Points on a hilly landscape, in no order, each with its height.
From any point a ball rolls to the lowest of the 6 points nearest to it. It stops when none of these is lower. Distance is the straight distance between rows; heights are no part of it.
q_246: [124 135 104 118 139 149 129 148 140 205 128 155 156]  h=461
q_870: [182 140 112 124  69 126  70 125 130 117 126 158 215]  h=814
q_667: [133 114  80 105 156 131 133 100 136 148 138 119  91]  h=150
q_124: [170 129 156 119  86 119  89 148 130 147 141 123 173]  h=437
q_100: [146 118  85 126 145 132 140  92 125  97 118  87  64]  h=177
q_840: [ 60 145 197 140 126 113 134 179 118 114 143 145 140]  h=44
q_56: [119 129  98 106 161 147 143 115 142 202 135 160 129]  h=324
q_428: [137  93 126 123 139 139 131 155 114  82 103  80  71]  h=121
q_899: [137 145  44 127 157 164 128 139 142 194 137 105 145]  h=314
q_777: [136 145 128 126  76 110  84 112 118 107 151 177 217]  h=680
q_472: [156 132 153 122  84 115  93 148 135 144 132 127 182]  h=493
q_230: [110 153 177 156  98 102  96 126 127 135 158 174 221]  h=570
q_372: [150 132  60 119 177 137 143  86 131 112 154  69  94]  h=191
q_282: [133  95 153 117 120 140 121 177 123 104 110  91 100]  h=38
q_234: [124 133  82 101 163 156 136 124 151 193 131 124 122]  h=200
q_976: [161 151 100 168 140  99 164  54 122  92  87 155  88]  h=167
q_303: [104 117 189 113 122 145 133 180 114 110 119 138 110]  h=627
q_755: [ 84 110 142 108 137 124 157 130 124 139 134 151  91]  h=179
q_556: [ 57 141 202 142 124 136 127 186 125  88 112 138 125]  h=656
q_962: [150 116 175 129  77 123  94 165 116 134 130 126 168]  h=480
q_494: [ 93 159 179 174  95  95  97 109 113 107 175 174 227]  h=122
q_375: [161 151 121 127  97 131  93 142 139 178 140 140 191]  h=408
q_828: [147 112  92 114 147 150 145 133 129 111 138  69  80]  h=215
q_262: [165 126  74 156 157 101 161  71 111  48 134  80  75]  h=170
q_480: [149 128 112 135 135 122 147  81 126  66  81 139  67]  h=146
q_442: [ 96 139 182 142 117 115 122 147 122 167 153 156 189]  h=721
q_273: [175 122 114 123 105 143  99 165 130 168 131  87 152]  h=352
q_597: [167 133 101 166 135 117 160  62 122  69  92 126  67]  h=155
q_488: [121 116 110 119 151 127 150  78 136 119 121 158  74]  h=126
q_922: [112 118 118 118 142 127 157  86 126  93  97 165  73]  h=105
q_363: [132 141 152 129  97 118 109 144 148 164 140 158 199]  h=602
q_600: [148 130  78 151 166 119 155  52 129 108 125 127  72]  h=149
q_717: [148 138  73 121 156 146 120 149 136 168 139  68 134]  h=278
q_525: [ 96 127 179 121 117 122 133 170 128 143 128 132 141]  h=575
q_91: [ 58 139 169 116 126 147 146 151 115  74  88 152 100]  h=857
q_849: [137  97  97 123 154 132 142 118 114  83 116  72  65]  h=206
q_901: [169 143  78 169 152 104 163  62 117  50 126  77  91]  h=165
q_913: [114 137 142 128 127 129 127 158 144 176 140 152 189]  h=659
q_787: [ 95 116 164 109 126 131 133 150 133 165 138 148 130]  h=23
q_864: [127 105 134 119 126 144 132 143 122 110 112 100  74]  h=43
q_452: [130 134 187 137  84 115 109 141 128 122 148 157 204]  h=667
q_88: [124 110 125 108 136 135 136 153 133 158 126 127 109]  h=273
q_932: [136 108 164 114 106 137 120 166 124 142 127 109 126]  h=459
q_46: [ 90 124 138 114 150 140 130 136 132 195 153 159 154]  h=698
q_856: [110 107 143 111 130 134 140 123 135 115 105 123  70]  h=317
q_826: [156 155  89 122 121 142 114 150 149 197 125 128 174]  h=402
q_126: [145 118  80 134 162 110 150  70 126 100 128  97  73]  h=154
q_529: [112 115 127 114 138 128 135 119 125  79  94 129  67]  h=246
q_356: [ 83 151 188 166 123 104 102 150 115 133 168 160 205]  h=429

Two balls start at each pair of points below. Name the first point that both come to, or write -.
q_246, q_899 -> q_667
q_452, q_363 -> -
q_442, q_962 -> -
q_91, q_529 -> -

Where does a ball stop that starts at each point below?
q_828 -> q_282
q_126 -> q_922
q_901 -> q_922
q_100 -> q_922
